Points, in no order, along strands that fork, close into loops and pass close to each other.
In the rows, zero is written as 128.
Two points are linked if the straight distance between their rows is under 57.7. Some points are linked to none.
Z626: [154 157 107 139 185 109  94 100 132 101 147]
Z868: [145 134  97 151 167  83  68  90  94 117 136]
Z623: [107 183 121 107 151  62 161 110 126 103 170]
Z157: [133 127  89 131 165 100  70  75  83 111 131]
Z457: [109 130 122 112  39  92 125 129 130 137  63]
Z134: [160  95 114  98 159 174 114  95 149  86 134]
Z219: [115 127 104 144 124 171 101 117  91 139  95]
Z542: [170 132 127 137 160 174 128 141 161  89 162]
Z20: [143 176  98 142 194 126 106 107 126  91 157]
Z777: [172  69 139 131 131 169 103 128 156 103 131]
Z834: [120  69 140 154  88 202 100 171 142 137 117]
Z969: [118 140 127 161 121  55 122 111  77 165 142]
Z57: [102 149 124 157 113  66 130 139  73 170 140]
Z389: [ 90  99 115  89 135 203 133 149 136 140 101]
Z625: [151 108 157 113 103  88 159 110 157 133 128]
Z115: [142 124 155 121 118 146 183 160 154  99 183]
Z650: [160 117 161 135 120  93 152 109 155 136 138]
Z672: [129 122 124 105  52  85 121 108 141 127  72]
Z726: [172  76 137 122 149 182 106 146 165  81 145]
Z820: [156 147 116 149 152 181 132 135 145  85 170]
Z989: [110 164 112 135 155 132 102 182 111 152  93]
Z139: [ 86 107 118 101 137 190 140 106  93 150 112]
Z313: [166 135 120 148 167 115  95  93 134 114 134]
Z445: [146 143 122 162 157  68  90 104  98 137 146]
Z953: [118 171 117  93  97 115 173 123 151  85 140]
Z447: [135 141 125  84  94 108 171 125 170  94 124]
Z877: [103 130 111  88 168 157 106 163 140 144  74]
Z937: [100 101 118 114 118 212 117 154 130 140 100]
Z63: [140  60 158 169  87 175 106 162 146 137 128]
Z968: [140 147 133 170 119 166 165 127 128 102 196]
Z108: [ 99 108 114 108 134 172 127  84  79 140 112]
Z905: [141 138 145 149 111 165 176 146 135 104 194]
Z716: [106 184 113  97 134  78 163 108 126  96 157]
Z543: [139 107 112 104 160 142 105  59 103 115 123]
Z267: [170 124 156 143 142 113 144 121 160 127 147]
Z588: [126  96 162 168  85 150 139 160 139 170 120]
Z730: [174 131 140 144 152 138 128 131 161 112 149]
Z681: [107 118 122 138 123 196 112 175 143 143  97]
Z392: [114 143 137 120 162  55 122 195 134 180 107]
Z499: [131 132 142 113 115  52 141  93 117 140 130]
Z898: [ 87 160 125 140 117  73 146 165  80 175 128]
Z262: [106 183 110  98 101 104 176 109 133  91 151]
Z611: [165 119 121 151 152 128  94  97 129 122 120]
Z351: [ 78 143 121 106  47  93 139 142 117 146  76]
Z841: [128 138 130  98  89  53 138  94 126 124 107]
Z767: [124  93 113 112 138 162 109  66  89 132 112]
Z897: [ 83 112 124  83 151 193 148 136 121 147 102]
Z331: [125 108 114 152 114 177 102 120 110 144  98]
Z370: [120 120 146 172 103 160 125 160 130 168 110]
Z405: [130 174 131 130 168  63 142 113 129 113 171]
Z999: [145 122 150  85 102  98 164 114 166 109 126]
Z53: [139  85 125 151 104 184  98 122 121 139 103]
Z505: [136 134 128 153 137  48 111 103  92 147 150]
Z740: [138  71 164 170  87 159 123 157 144 152 136]
Z275: [150 105 163 107 115 132 179 155 174 101 164]
Z426: [155  69 180 115 109 123 153 159 176 111 163]
Z863: [100 148 106 111 159 152 104 166 119 147  87]
Z963: [109 126 135 156 121 178 120 182 146 160 100]
Z468: [ 98 107 122  67 164 164 112 149 155 147  74]
Z921: [160  71 132 144 118 176  96 114 142 117 117]
Z762: [115 119 153 135  85  88 153 114 118 162 113]
Z464: [ 95 145 102 118 142 169 109 141  95 142  93]
Z676: [135 119  99 109 164 122  86  60  92 109 122]
Z244: [136 181 121 148 175  86 136 111 130 112 175]
Z579: [ 79 164 131 116 104  75 154 170  96 175 114]
Z634: [118 184 129 147 130 126 180 109 126 108 182]
Z327: [ 79 153 127 109  73  85 157 153 103 162  94]
Z461: [157  50 190 137  99 130 134 163 170 118 150]
Z250: [106 170 124 152 148 113 116 183 105 168 109]
Z805: [133 121 130  95  71  75 131  98 142 125  91]
Z698: [144 169 119 164 148 170 146 122 133  96 179]
Z49: [159  96 112 105 162 160 102  76 134 103 124]
Z985: [106 162 134 130 154  78 126 196 119 171 113]
Z64: [134 190 113 160 176 114 133 114 124  99 176]

A tip is a point with one link. Name the tips that can be reached along the links from each point below, in the order of the rows.
Z905 -> Z611, Z461
Z53 -> Z726, Z392, Z468
Z898 -> Z134, Z834, Z499

A fork is a point with three links, a tip a point with one. Leave the first point through the second and follow the links. Name the first fork or tip that comes.
Z937 / Z681 -> Z834
Z905 / Z115 -> Z461
Z392 / Z985 -> Z863
Z64 / Z20 -> Z611
Z868 / Z157 -> Z543
Z863 / Z464 -> Z726

A piece is two or more points that can be reached from each other along the links. Count, over all rows, the pieces, the separate loops (a circle has one, a figure eight two, a Y none), the forks (points with three links) and the tips (points with one).
pieces -> 3
loops -> 0
forks -> 2
tips -> 8
